Each row is a point on a tangle of strands that fork, close into loops and nearly touch. The rows are in no order.
Points whose rows are less than 86.8 apart are linked; no others are.
j_782: -19 -11 -19   9   2 -10  21   9  -3   3 -19 -19   5 -24  10  19 -14   1  -8 -22  11 -21 -45 -25  14 -28  23   7  54   6  31
j_548:   0   9   2 -20 -10  17   1   1  -6   6  14 -18  -7  -6  16 -13 -50 -37 -43  -6 -12   9   9  11 -25  11 -15 -13  30  31  19
j_814:  21  -9 -21 -79 -18  -8  15 -11 -29  10   3  19 -10  -5  -6 -36  15 -20   9 -17 -21  14   4  -2 -40  21 -12 -10 -27 -16  -6
j_764:  28   1 -30 -17 -14 -27 -38 -14  18  -9   6  -4  -5   7  -8  -4   4  47 -19   6 -10   7  -1  39  -6 -18 -16   0  39  25 -13
j_708: -18  -9  14  49   6   5   1  13  13 -20  10 -17  10   7  16  24   6  -4  -1   3  31  -3  -9 -32  16   5   7  10   3  15  21
j_230:  44  -8  36 -45  -8   3 -30   0  -8  11 -36 -17   4   1 -21  -6  32  40  24   8  10  30  27  42  17 -36  -1   7 -25  -1 -42
j_241: -34   7   5 -15   9  27  11  20 -46  -4 -27  12   2 -14   9  -4 -53 -32  -5 -23 -23 -25 -23   4  14 -29  33  -2  18  22  -7
j_9: -32 -25 -16  -1  -1  38   2  -3 -31  -4  -2  22   5  14  -1 -20  18 -25  17 -18  -9  -5   5 -20 -16  33 -28   5 -32 -29 -20
j_569:   6   4   8  -5 -18  -9  20  13  24  18   3 -49 -13 -24  -6  22 -19  -8 -20  12  26  26  10 -14  -8 -20  23 -21  41  -2  47
j_357: -22   4  21 -20  22  36   0  10 -24  36 -29   8  11 -11  -7 -24 -37 -13   7 -34 -40 -21 -24  19  22 -16  16  -6  -2  10 -16
j_142:  16  21  -2 -28 -16 -29  28  19 -18   5  -6  -8 -22 -24   7  10 -16 -12 -10   9   1 -25 -26  10  -8 -61  62 -12  16   3   9
j_805:  20 -11 -11 -12 -12  -7 -63 -19  13  -5 -12  -3   9  15 -18  -5   7  66   3  -7 -14  11  14  35  14 -16 -50  -2  27  10 -28
j_207: -15   4 -31   5 -39 -11 -61  -2 -19 -43  -7  -4 -10  -5   8  18  31  12   8  -1  38  30   2  14   8  15  10  24  30  -1  18
j_381:  -6 -36 -11  11  15  17  36 -17  14   1  31  11  -8  22  -8 -14   6 -20 -13  20 -10   1  29 -36 -31  38 -34  -9 -29 -22 -15
j_258: -10  13  -4  12   1  12 -39 -22   9  18 -12  43  15   6 -27  -5  48  10  20   4   4  32  19  22  -1  55 -24  10 -25 -50  -1
j_803:  20   6  18 -27  13  14   1   7  22  38  -8 -10  -9   3 -15 -22 -22   3 -24  10 -29  13  19  35  -6 -25  20 -18   6   7  -7
j_114:  -1  17 -21 -15 -23  -4  -8  -8 -28 -31  -5  49   0  11  -7  -5  53 -10  24  16  12  11  10  15 -20  32  13  20 -40 -18  -5
j_977:   6  23 -28   1   9 -25  -3 -15  -2 -10 -10  46  12  12  13  -3  14 -19  14 -22  -1  -8 -37   0  -8  29  20  20   3  16  24
j_711:   9 -22 -13  18  15  -9  27  14   2 -18  10 -23   4   0  12   6   0  32   3   2  -2 -31 -23 -16  20 -54 -28  14  15  30 -23
j_515:  14 -12 -26 -45 -18 -17  44 -10 -21 -10  30  31 -11   0   1 -17  29 -30   4   7  -4  -3   9 -26 -50  31 -15  -8 -42 -20  -1
j_84:  22   6  -4 -34 -16  -5   3   3 -22 -20  16  -9  -9   3  20 -20   0 -23  -3 -11  -2   4  -5   2 -20   4  -8   7 -17  37  -4
j_969:   8 -15   6 -16  20  34  -1   2  -2   0   3  -8   9  15  14 -37 -18 -20  -2 -30 -29  11  -4   0   4  12 -38  15  -4  68  -1
j_837:   1  -9 -14 -40 -32  -6 -27   1 -12   2  -9 -25 -14 -22  -8  -1  11 -10   5 -17  25  42   7  -7  -6  19 -10   1  26 -14  28
j_899:  11  -8 -19  -7  10  16 -11  -7  -5 -23  12  11  16  22  26 -31   0 -10   2 -28 -21   3 -20   1  -5  21 -46  28   0  74  -4
j_212:  -4  20 -10 -17 -26   5 -14   2   5   2   3 -19 -14 -18  11   5 -47 -43 -43   4  12  32  19  13 -23  18   4 -13  56  17  48
j_953: -31  -6  30  43  21  37  17  15  -2  -9  12  -4  -4  17  -1   5  -8 -17   5  15  -2 -18  14 -13  14  -1  15   1 -42  -1 -30
j_847:  15 -22 -25 -25   8 -42  53 -13   3   3  -3   4  -6  -5 -10   9   3  28  19   3 -16 -38  -7 -27  -7 -34  -8  -7   3 -51 -19
j_881:  -3 -12 -33  -3 -29 -25 -11 -20  -5 -19  25 -20  -9 -14   7   4 -12  24 -34  11   7  -1   5  -1 -22  11 -39  -9  34 -17  -2
j_698: -29  12  13 -13  18  43 -25   2 -24  22 -37  21   1  -3  -5 -11 -21 -52  21 -42 -10   6 -16   1  16  32   7  -2 -14 -24   4
j_931:   2  -4  14  28  38  -3  17   0  27  26  -9   3  14   9 -16  -6   3  34  12   8 -24 -21 -12  -4  25 -24   4   2  -8  13 -14
j_992: -29 -31 -24  17   2  46  -9  -2 -15 -25   7  24   6  31 -12 -18  34  -4  20   3  -5  11  27 -11 -10  30 -44  18 -34 -14 -30
j_843:  23  -5 -22 -15  15 -29  -2 -12  34  25 -12  -4   8   4 -12 -14  -6  38  -9  -8 -27  -2 -17  15  -4 -21  -7  -4  40  17   8
j_175:  32 -21 -18 -27  10 -37  50 -22  27  15  17  -1   8   4   0 -10   8   3   2  -7  -6  -2  -5 -43 -31  15 -38  -9   4  -4  24
j_780:  -8  -8   1   7 -20  27 -52  -1  -2 -22  -3 -11   6  10 -11   5  38  17  26  -5  27  50  25   4  16  22 -42  20  -8  -6   0
j_101: -20  -2  20  31  36  16  17   1  -3  20 -12  18  19   6  -7  -6   1   9  24 -13 -21 -35 -28  -9  30  -1  17   5 -28   5 -21
j_200:  16  -2 -13 -63 -13 -11 -17 -11 -21  22  -5   1  -2 -10  -3 -35  -3  -1   0 -27 -28   4  -7  19 -23  16 -19 -15   0 -17 -16
j_336:   0  16 -11  -3 -27 -35  -7   7  -9 -19   5  -6 -27 -13  -8  21   6  13 -10  35  17 -10   8  19  -7 -25  61  -5   6 -29 -16
j_414:  -4  28   6  23  13 -17  35   2   0 -15  23  28  -1  -3  26  13 -36 -26 -33  15  -7 -37 -19  -5  -6  -2  39  -2  -2  34   9
j_924: -15 -25  -5  25  -6   4  48   2 -11 -27  22 -15 -20   0   7  14 -13 -17 -25  26  15 -28   6 -31 -19 -10  16  -6  -6 -17 -19
j_422:  -7  29  38  47   6  -5  -5  26  27  35   4 -24  17 -23  -2  28 -11  35  -4  19   2 -14  -5  15  28 -31  20 -24  18   1  16
j_731:  -3 -19 -17  -4 -17 -42  13  -7  -1 -23  10  -1 -18  -3 -17  30  24  48  15  33  13  -6  27 -18   3 -20   5   0  -2 -55 -17
j_555: -15  -4  38  33   2  -4  10   4   2   8  30  -7  25  -7  20  13  -2 -11   2 -20  16 -27 -15 -40  -5  39 -27 -25 -29 -25   1
j_773: -23  -9  -6  10   0   6  26  24 -18   6  -9 -21  -8 -16  -5   9 -25  24  -7  14 -18 -42 -15  11  11 -66  32  -9  25 -13 -33
j_330:  39  -2  23 -20   1  10 -48  -1  10   8 -37 -10   3  11 -22  -6  22  43   0  18   4  28  26  62  15 -41  13  13  -2  24 -41
j_24:  38  -8   6 -24  28 -27  49 -19  27  27  10  19  -3  24 -21 -20  11  23  15  18 -36 -17  23  -8 -15 -12  -9 -15 -44 -23 -23
j_388:  16 -18  17  32   8  -4  46  -4  33 -16  42  -8   0  19  23   6  -9 -24 -32  21  18  -4   7 -42 -23  26 -15  -5  -7  35  22
j_218: -19   6   9  39  17  24 -20   5  21   6   4  -6   8  11  -1   2 -20  14 -16   4 -12   1   3  14  21   2  -4   5  19  33   4
j_776:  39   1  19   0  27 -18  38  -9  26  14  -1  12  10  23 -20 -13  37  24  35  19 -13  -1  22  -9   2 -15  -8   2 -54  -3 -15
j_503:  16   2  20 -28  24  23  -7  -4  18  50 -26   4  -6   6 -31 -23  -9   0  -2  -4 -28  12  14  35   4  -8  17 -13 -13 -25 -24
j_901: -11  33 -19   9 -11 -20  -1  -5 -25 -22  -8  54  28  -1   7   7  57  -2  47 -20  21 -26 -41  -3 -11  31   8  20 -37 -26   8
j_927:   0  13 -28 -27 -38 -13 -48   0 -33 -33 -28  18  -9  -2   1   4  38  -9  25  -8  32  36   1  15  -3  22  22  30  13  -2  25
j_577:   7 -25 -60  20 -22 -28  12 -31  13 -41  31  -6 -15  -4  12  15   3  25 -44  28  25  -1   2 -20 -26   9 -36  14  41 -12   3
j_678:   9  -1  30  51  50  22   0  -4  52  26  -6   0  19  25 -21  -4  13  30  12  17 -12   9  10   5  37  -6 -13  10 -19  35  -7
j_272:  -4  22  13  -9  19   0   2 -16  -1  43  -6  25  17  -5   1 -24 -10 -16   6 -36 -29 -19 -29   6  -9  41   0 -25 -26 -20   4
j_607:   5  16  45  51  40  32  -8   0  50  23 -14   0   7  22 -20   3  10   4   8  26   2  23  21  18  40   3  13  15 -28  18   0
j_98:  13 -14 -58  10  17 -35  21 -22  43 -12  -7  24  -5  22  -9   9  38  16   3   9   7  11 -15 -19 -12   2  18  28  35   8  33
j_294:  43   7  49 -36  -7   1  -9   3 -20   7 -13 -16  13  -1 -10 -18  23  27  34  -4  -4   8  22  27  12 -19 -27  -4 -59  -7 -45
j_91:  -5   1 -11 -38 -14   2 -27   0 -20  18 -11  -4  -8 -13  -7 -19 -28   8 -16 -12 -31 -12  -5  38 -19 -10   7 -17  19 -19 -32
j_801:  12   3 -21 -28 -14  -6  24  -5 -21 -18   6  34 -12   8  -1 -10  37 -30  20   8   4   5   9 -10 -29  20  19   6 -45 -14   3
j_641:  51  11  52 -49  -7 -16   6  -1  -1  18   7 -15   8  -7  -3 -12  19  18  27   1   0  23  34  10   5   4 -36 -14 -58 -13 -13
j_983:  39   8  14 -23  20 -28  14  10  33  48 -16 -15  10 -12  -7 -13  -8  34   2   1 -19  -5 -19  10  11 -58  10 -14  23  30  23
j_952:   5   9 -12  -3 -28 -42  10   3 -18 -30  24   3 -26  -6  -8  22  26  22   1  43  18 -16  18   5  -8 -14  37  -4 -25 -45 -35
j_14:  -5  -2 -17  21   1   9 -28  -5  -5 -34   4  10   9  22  21  -7  11  -1   4 -13   2   5 -11   4   4  23 -19  29   1  45   0
j_932:  -1 -30   2  -8  21  49  11   8  -9 -13   5 -16  -2  24   3 -35 -18  -9  -1  -9 -32   1   9  -3  10 -16 -34  17 -13  60 -35
j_788:  27   4 -16 -42 -28 -50  -9 -10 -10  -8  21 -15  -1 -20   9  -6 -12  27 -13  -8  -8 -10 -10  11 -18  -6 -35 -14  20  -3 -12
j_940: -15 -27  -7  10  28  49   5  10   3 -10  -7  -5  -4  25  -6 -18 -37  -1 -21  10 -33   8  17  11  19 -31  -6  21  27  68 -17
j_914:  22  11 -12 -11  -4 -30  26  -8   1 -13  14  24   2   3  28   3  13 -41   3 -18  15  -7 -29 -26 -24  28  13   4 -11  19  37
j_634:   4  23  22  -4 -35 -31 -13  16  -1  -5   9 -27 -27 -24 -16  32   9  16  -6  40  34  11  27  17   5 -19  60 -16  -3 -33   0
j_508:   7   9   1  11 -14 -24 -35  -5 -14 -22  -4   0   7   5  -8  14  30  51  26  12   6 -10   5  23  16 -19  -7   8 -17 -19 -40
j_611:   7  29  14  17  -5 -14 -20  15   9  -9 -29  -9 -12  -1  -6  23   4 -11   6  19  31  22   8  16  24 -20  65  10  14  12  36
j_59:  30   4 -33 -44 -21 -41  -6   4 -22 -12  16 -12  -5 -17  17  -8 -14  22 -10 -22  -8 -21 -41  29 -14 -39 -29   5  35  24 -24
j_32:  27  32  30 -55 -12  -5   0  -1 -25  19 -15   6  -5 -18   9 -17   8 -40  14 -29   3  13  -8  13  -9  22  28 -19 -49 -16  19
j_332: -12 -10 -26  -1   4 -15  31  13 -22  -8 -28  -1   0 -25  16  18  -1  -9  14 -38  14 -35 -63 -29  18 -35  35  18  35   0  15
j_460: -40  -8   1  54 -16   8 -27  11  -5 -37   7 -21   3  -4  24  34  -1   1  -8  -5  44  -3  -9 -22  18   6   6  15  23  -3  20
j_28: -10   1  54  33  20  27  27  14   6   5  30  -4   8  11  12  -1 -11 -25   4   5  -1 -21   9 -25   6  19  -1 -13 -61  12 -22
j_488: -25 -19 -23  17 -26   6 -40  -6 -18 -40   5   0  17   3   3  12  41  38  31 -15  20  12   9 -12  11  11 -56  15  -4 -20 -11
j_896:  21   1  24   1  10  24 -39  10  37  24 -28 -14  -6  12 -32   1   3  34  -9  28   0  31  33  58  19 -41  23   4  21   7 -19
j_135:  -7   2 -13 -22 -32  -2 -36  -1  -4  -5   8 -22 -19 -19   2   5 -12 -31 -25  -3  24  41  16   2 -13  31  -8  -5  38  -4  36
j_8:  27  33  -8 -10  -8 -17 -37 -30   7   4  -9  50   5  11  -4 -17  39  -5   0  11   2  31  11  44 -16  62   1  11 -22  -6  14
j_736: -41   5   5  55   8  -1 -20   0   4   2  -2  -2   4   0  -8  21   5  29   5   7   6 -23  -8   4  24  -5  19  -5  -3 -46 -18
j_122:  -9   9  54  50  18  -1  15  13   9  10  31  -6  24  -1  20  15   1   0   9  -1   8 -34 -14 -25  14  20  -5 -16 -47   3 -10
j_10:  28  14  -7 -37 -27 -49  21  10 -12  -9   9 -15 -31 -20  -3  13   7   2  -3  23  15  -4  -4   8 -16 -42  57  -7  -2 -11  -4
j_944:   2  22  -1 -26  21   6  -8 -22   0  38 -22  44   5  -1  -2 -27 -20 -48  -6 -37 -32   3 -19  13 -13  50  11 -18 -10 -10  24
j_996:  -4 -19  -4 -10 -28 -23 -13  -3  -8 -22   8 -22 -11 -10  -7  21  17  37  17  10  20  12  27 -16   7  -6 -28  -4   5 -36  -9
j_362: -23  -6 -31  21   1  -2 -34 -23  11   6  -4  31   4  10 -19  -2  27  19   5   1  -6  12   7   8  -4  36 -12   1   5 -42  -2
j_999: -24   1 -20  28 -45 -22 -49   0 -13 -49  16 -21  -5 -17  21  34  22  18  -4   5  50  15  -2  -4   8  11   2  12  26 -16  18
j_683: -16  14  13  -2  11  21  -6  21 -44 -31 -28  13   1   1  16  -2 -34 -35  11 -18  -2  -8 -10  -2  23 -19  29  13 -10  40  -5
j_561:  -9  25  15   1  -6  29 -25  20 -29 -19  13   3   2   7  24 -18 -45 -13 -28   4 -28  -8  10  44   3 -12  -2   1  -3  59 -28
j_95: -24   2 -17 -20  13  28 -16 -13 -23  18 -26  44 -10   3  -6 -20 -17 -55  -1 -29 -24   7  -3   3 -10  46   5  -7  -8 -31   3
j_670: -38 -33 -12  31  10  21  36  -6 -14 -11  13   2 -10   6   0   2 -14 -10 -20  13  -3 -34   1 -30 -12   2   0  -3  -9 -36 -32
j_838: -19  24  27  42   0  15 -25  21  22  26  15 -25  19  -8  -1  17 -22  38 -14  15  -9  -4   7  32  22 -24  -7 -19  26   7  -3
j_211:  15 -16  -8   7   6 -16  37  27  -3  -5   5 -34   0 -22  12  13 -18  45  -3  14  -6 -42 -23  -8  21 -85 -22   1  35  19 -22
j_876: -23 -16 -16  15   8  18  39  10  -3  16  -7 -18  24 -34  15  11 -47  12 -29 -15 -10 -29 -43 -16  11 -36  -3  10  73  30  20
j_244:  -1  16  19  -5  -7  15 -28   7  -5   3 -14 -10 -13   0  -9  -2  -2 -14   3   4   9  18  17  25  10   4  26   0 -11 -10  -3
j_63: -31 -11 -64  23  13  -3 -21 -31   9   1 -22  59  -1  21 -16  -5  29   4   1  -1 -12   1 -10   1 -12  41  13  20  27 -37  17
j_994:   3   2   8   0 -13  -2 -24   5  -4  -9   4 -18  -7   0  -9   0  13  20   6  10   9   9  17  15   6  -4  -1  -1  -9  -8 -20
j_428:  25 -12  20  17  -1 -28  40  -5  21  -9  50 -19  14   2  26   8  -6  -1 -17   7  13 -17   1 -45 -25  23 -46 -18 -17   8   9
j_405:  29   1  19   6   7 -13  52   8  10 -22  33  -2 -10  13  28   3  -1 -40 -10  13  16  -7  -3 -37 -18   1  11   3 -33  49  18
j_254:  10  26  38  36  17  15 -18  13  25  -4 -37  -7  -5  11  -8  21  12 -17  17  21  34  40  21  15  44 -13  47  22  -8  23  30
j_171:  15   5 -23 -39 -21 -15   1   6 -28 -15   6 -14 -10 -13  23 -14 -24 -10 -16 -18  -6 -11 -32  16 -16 -25  -2   9  26  38  -2
j_774:  20  -9 -14 -10   2 -13  33   6   4  13  10 -31  11 -23  14   1 -38  38 -26   2 -20 -29 -23   2  -3 -56 -41 -11  52  28  -4
j_906: -52 -14  -1  40   1  32   4   7   5  -3  -2 -15 -24   0 -13  30 -22 -23 -17  21  21   1  15 -20   7 -11  33  -4  19 -41   1
j_947: -28 -25  -9 -27 -13  40  -8   9 -34   2  -6  -3  -4  -7  -2 -11  10 -43  19 -28   8  17   8 -25 -10  32 -28  -1 -18 -33  -1
j_125:  31 -12  27 -30 -14 -11   8  -3   9  -3  19   0  -1   5 -16   1  27  29  32  18   5  30  58 -11  -1  17 -58  -7 -44 -19  -7
j_329:   7   5  -1 -18  13  21  13  12   8  36 -10   6   0   5  -6 -19 -42  11 -31  14 -50  -6   7  41  -5 -48  25  -8  34  41 -12
j_259:  -1   4  14 -21 -15  16 -44  14   3  14 -25 -41   3 -17  -8   8   8 -12  23 -32  33  49  -3  -3  23   8  -8  11  25  -4  36
j_807: -17 -34 -63  27  -7   1   4 -24   4 -39   8  16  -4  13  15   3  16   2 -23   3  12   3 -11 -27 -19  23 -25  30  37  -2  15
j_669:   6 -11  30  35  34  12  44   4  36   6  29  -5   6  18   7  -1 -22 -10 -24  26  -8  -6  12 -22   5  -6   3  -1 -12  57  11
j_430: -10 -12   1  15  13  35 -34  -4  21  11   6 -20   7  14 -11 -18 -24  28 -17  -9 -29  11  11  26  13  -4 -48  -6  22  24 -25
j_447:  12 -13   4 -23 -14 -18  21   0  25  16  18 -45 -21 -18 -18  12 -18   8 -23  26  10  25  34 -13 -14 -14  -5 -25  24 -24  12
j_571:  12  28   8 -22  -5  -7   3   1 -13  -4   9   5  -4  -5  29 -13 -39 -46 -26 -15  -9   0  -9   5 -20  20   6 -11  -2  37  22
j_606: -30  12   0  27 -14  -2 -33  -3 -10  -2  -1   7  10 -12   9  15  17 -15  14 -18  28   3 -15 -15   4  45   2  -2  -1 -36  24
j_592:  13  16  -5  -5  -8 -28  30 -11  -4 -13  22  11  -4 -10  32   4 -27 -40 -31  -4   8 -19 -29 -19 -30  24  11  -7   7  26  29
j_480:  -1  15  -3  -7   0 -11  31  29 -26   9 -10   1 -11 -26  10   9 -20   2   0   8 -13 -48 -40  13  14 -77  59  -3  18  12 -13
j_676:  -2  -4   7 -11 -14  30 -59   5   6  -4 -15 -32   0  -1  -9  -1  15   2  17 -15  22  54  15  15  25  12 -32  18  15   7   7
j_860:  10  18  17 -17   4 -22  13  -4  -2  29   4  -3  14 -17  11 -11  -3 -11  11 -32 -11 -15 -31 -10  -8  18  -1 -24 -20  -6  16
j_832:  -9 -26   0  -6 -11   6  26 -11   0  17  20 -21 -10 -15   3   3 -18 -39 -27  -4  17   6   0 -45 -32  37 -25 -25  11 -33  22
j_31: -29 -44 -45  32   7  31  -8 -15   8 -38  -2   3  -9  32   3  -2  -1  -7 -16   3   7  23  11 -24  -2  10 -23  33  38  24  10
j_50:  -3   4  -7  12  -2 -10   0  10  31  11 -23 -25 -15  -5 -17  25  -5   4  -7  16  20  23   8  -1  11 -28  52  -1  52   4  46
j_166:  14  18   1 -10  11  16 -36 -30   9  25  -8  47  15  15 -18 -31  34  -2   2   0 -20  28  18  50  -8  60 -30   4 -34 -23 -13
j_29: -23   9 -27  15  -2   8   6  -4 -18 -27 -13  64  19  13  -2   1  55 -17  38  -6  14 -17 -16 -10 -19  35   9  22 -38 -25  13
j_744: -15 -12  39  59  23  22  28  22  32  -4  23 -13  15   2  15  26 -21 -11 -18  22  17  -5   4 -33  24  -7  11   5  13  54  29
j_536:  26 -18 -36 -11  13 -44  34 -27  42  11   9   5  -5   9 -16  -2  19  18  -2  12  -7  12   6 -25 -20   8  -8  -2  22 -13  28
j_58:  22  25  38 -45  -8   8  -7   5 -38  20 -23  -5   8 -13   6 -29   3 -19  25 -34  -8  -2 -17  22   4  -5  14 -10 -48  -5 -14
j_138:  -6  -4  -2   4  -2 -15  26  -7  17  19  19 -22 -11 -14  -5   5 -22  -3 -28  13   0  -8   8 -13 -22   7   2 -29  13 -28  10
j_620:  21  -3  16 -15  12  19   0  17  35  35 -15 -17 -17   8 -29  -4 -14  20 -19  34 -16  25  38  41   4 -49  35 -11  19   4 -13
j_738: -23  -7 -14  11  -2   2  -1   4   0  17  -5 -21   4 -14  -6   4 -28  32 -21  -3 -20 -21 -10  15   3 -30   0 -13  45 -17 -12
j_928:  -3  31  37  -8   5  16 -21   1 -18  28  -4   3  11 -10   3 -22 -11 -13   9 -24 -19 -13 -10  27   6  26  -4 -16 -41 -14 -22
j_197:  22  16  16 -52  -5 -12  20  -7 -11  30  -3   3   4 -22   9 -16   7 -41  17 -43  -1   6 -23 -18 -21  31   5 -26 -31 -13  37
j_648: -10  -4   2  12  -1  16  20   8  -3  21  17 -28  30 -25  26   1 -52  18 -38 -14 -22 -23 -31   1  -1 -20 -40  -9  56  47   8
j_337:  21   9  21  15  37 -10  13  12  19  33 -11   0  16  -3  -4  -9   1  37  12  14 -21 -25 -25  12  31 -56  14   0  -2  43  -8
j_351: -30  -2  13  40  14  14   8   7  -8  -5  -5   5  -3   8  -6  13  13   0  20   7   1 -27  -4 -15  18  -1  32   1 -34 -29 -23
j_811:  18 -12  10   9  12  13 -35  -6  24   4  -8 -15   7  21 -22 -11   7  50   9   4 -20  15  26  24  23 -22 -45  -2   0  20 -33
j_895: -21   5  14 -24 -16  35 -25  13 -39  -4 -17  -4  -5 -12  15  -2 -10 -60  18 -39  16  16  -4 -16   3  35  -9  -5 -14 -16  13
j_13: -11 -26   1   0   5  24  17  -9  16  17  25  -2 -10   6  -8  -4  -6 -41 -14   4   1  18  23 -36 -26  46 -34 -13 -12 -30   5
j_412: -31  11 -15   0 -12   3 -14   2 -12  26  -5  -5  -4 -17  -9   0 -38  17 -30   1 -27 -26  -7  36 -14 -18  22 -26  43 -39 -23
j_123:   7 -29  15 -10 -21   2   4   3  -7 -29  32 -10  -5   9  -6  10  29  30  30  19  17  24  60 -28  -1   7 -72   0 -36 -15 -16
j_908:  12  18  40   1  15  19   0  14   3  12  22  -7  22   3  28 -24 -32 -12 -14 -16 -22  -5  -6  12  11   6 -24  -3 -19  76   3
j_514:  10  17   6 -22  -9  21 -12  16 -16  -3   8  -2 -11  10  13 -22 -40  -2 -36  18 -36  -5  19  53 -12 -36  15  -5   5  47 -31
j_649:   3  -9 -32 -31 -17 -32  43   4 -25  -6 -13 -16 -16 -36   6  15   1 -10   5 -24  16 -30 -49 -27  -8 -36  30  -1  28 -32  10
j_196:  10  33  24   8  11  -4  11  10   3  13  19  13  10  -2  21 -12 -34  -8 -24   8 -26 -23 -13  24   4 -14  23  -7  -7  53   2
j_265:  46   6  16  10  27 -34  12 -19  30  12  -5  20  14  24 -21  -2  36  54  33  26 -18 -17  13  12  13 -28 -15   7 -38  -5 -30
j_668:  42  15   3   1  -7 -51 -15 -12  10 -17   7  17   3  10 -11  19  36  64  28  29   3 -16   6  25  14 -32 -11  10 -14  -7 -38
j_239:  10  -1   4   6  -6  -4  24  16 -14 -45   7  -3 -15  10  24  11  -5 -39   0  13  23  -1   4 -25  -1 -14  25  17 -12  43  12
j_478: -26 -15  10  35   2  15  33   6  21 -11  18 -20 -27   4  -8  29 -14 -29 -25  39  27   1  28 -31  -7  -2  32 -11   2 -23   9
j_579:  -3   8  28  58  29  19 -11   3  43   2 -25  -2   8  21 -18  21  22   2  19  15  27  29  12  -8  41   2  26  26  -1  24  30
j_278:  29 -11  13 -25 -11 -37  32 -10  13   7  29 -23   5 -10   7   8   5   4   6  -4  11   5  15 -38 -20  16 -47 -24 -12 -12  21
j_663: -24  22  29   5  13  35 -17  30 -38 -26 -10  14  18  -2  25  -6 -58 -33 -12 -11 -15   1   8  20  28 -11   9   4  -2  62  -6
j_370: -12 -24   3  26  -1  23  -6  -3   6 -23  24   2  11  23  -7   5  36  16  24  12  15  15  39 -24  -1  24 -57   4 -39 -22 -18
j_100:  -5 -10 -21 -20  -3 -29  40  -2 -25   4  -9  -6  -3 -24   2  10  -2   5  13 -21  -3 -45 -39 -26  -7 -24  13 -13   5 -52 -14
j_431:   1  -1  -2   0  -7   4  -6  11 -12 -32 -23  -2  -9  11   9  10  14 -33  23  -7  31  25   7 -19   9   5  28  22  -2  21  31
j_2: -23 -30 -19  42  21   1  44 -21  13  -7  30  23  -4  19   0   3  -3   1 -27  23 -11 -35   5 -35 -21  25 -10  -7 -16 -38 -25
j_502:   6  16  -3 -25 -21   5 -37  11 -29 -32 -49   6 -16   0  -3   9  12 -35  25  -8  34  44  16  11  15   3  46  19   5   0  28
j_726:   8  15 -28 -26  -7  -5 -22 -20 -14   0  -9  53   7  11   3 -29  28 -27   7 -13 -11  16  -2  17 -28  60 -10  10 -14   0  20
j_403:  -5   7  27 -30  26  37  -5   4  -3  58 -38   4   5  -7 -27 -25 -23 -14  10 -33 -37  -3 -14  26  16 -10  16 -14 -12 -24 -20
j_372:   0 -14 -21  36   9 -21  16  -4  27 -20   2  -1  -1  13   6  22  21   4   0   2  25   1 -15 -34   4   5  16  21  20  13  32
j_231: -38  -9   7  29   0   5  -3  -2   0  16   4  -4   6 -14   2  19   0 -14   3 -18  20 -12 -12 -31   0  30  -4 -16  -1 -59   8
j_526: -28 -11 -31  27 -17  16 -40  -4 -22 -39  -1  14  16  12  20   1  32   9  16 -22  18   4 -13  -5   3  28 -30  26   3   3  -1
j_72: -54   9  16  25   9  39 -19  10   5  17  -5   2  -4  -8  -5  27 -30 -44  -5 -10  13   4  -6 -20  13  20  16 -10  10 -46  11
j_714: -23  15   4  55   7 -21  -2   9  26  11   3  -9  11 -16  -2  32  -3  35 -10  13   6 -27 -15   1  21 -20  32 -11  25 -21  13
j_856: -11   8 -45   6  10  -1 -26 -23  -6 -12 -20  60   7  23   4 -16  13 -22   0 -16 -14   8 -14   8 -11  54  -1  21  13   9  22
j_149:  -8  23  28  -5 -20   7 -18  16   2   5  -8 -21 -28 -20 -21  28   6 -19   7  22  36  28  28  12  15   0  51  -9 -15 -49   6
j_41: -17 -31 -26  11  18  37   0  -8  11 -20  -7  -8 -10  28  -2 -12 -26 -14 -25   5 -12  24  17  -4   2  -3 -16  24  46  52   8
j_790: -13  30 -12   5 -21 -24 -30 -12 -27  -1 -16  31  24 -16   3   7  46   4  39 -27  23  -7 -32   7  -3  43   7   5 -18 -43  18
j_615:  28 -28 -20 -37  22 -31  47 -19  14  18 -11  22  -5  18 -34 -12  16  33  32   9 -34 -19  16 -14 -13 -27  -6  -3 -19 -43 -26

A fork is a point with three links, a tip a point with one. Leave the first point through the second and follow the links. Name the first fork or tip that comes.
j_577 / j_881 => j_571
j_569 / j_447 => j_231
j_59 / j_788 => j_969
j_708 / j_460 => j_388
j_24 / j_615 => j_711
j_670 / j_2 => j_931
j_230 / j_294 => j_272
j_782 / j_332 => j_994
j_388 / j_405 => j_708
j_514 / j_561 => j_803

How many points has the smallest loop of links through each point below? Write none if it is on no loop.
j_607 => 26
j_258 => 7
j_241 => 10
j_135 => 17
j_239 => 12

A piece is two or more points that can be reached from each other along the links. Count, over all rows, the pieces, the separate loops (a circle has one, a figure eight two, a Y none), the forks (points with three links) and the tips (points with one).
pieces => 4
loops => 10
forks => 13
tips => 1
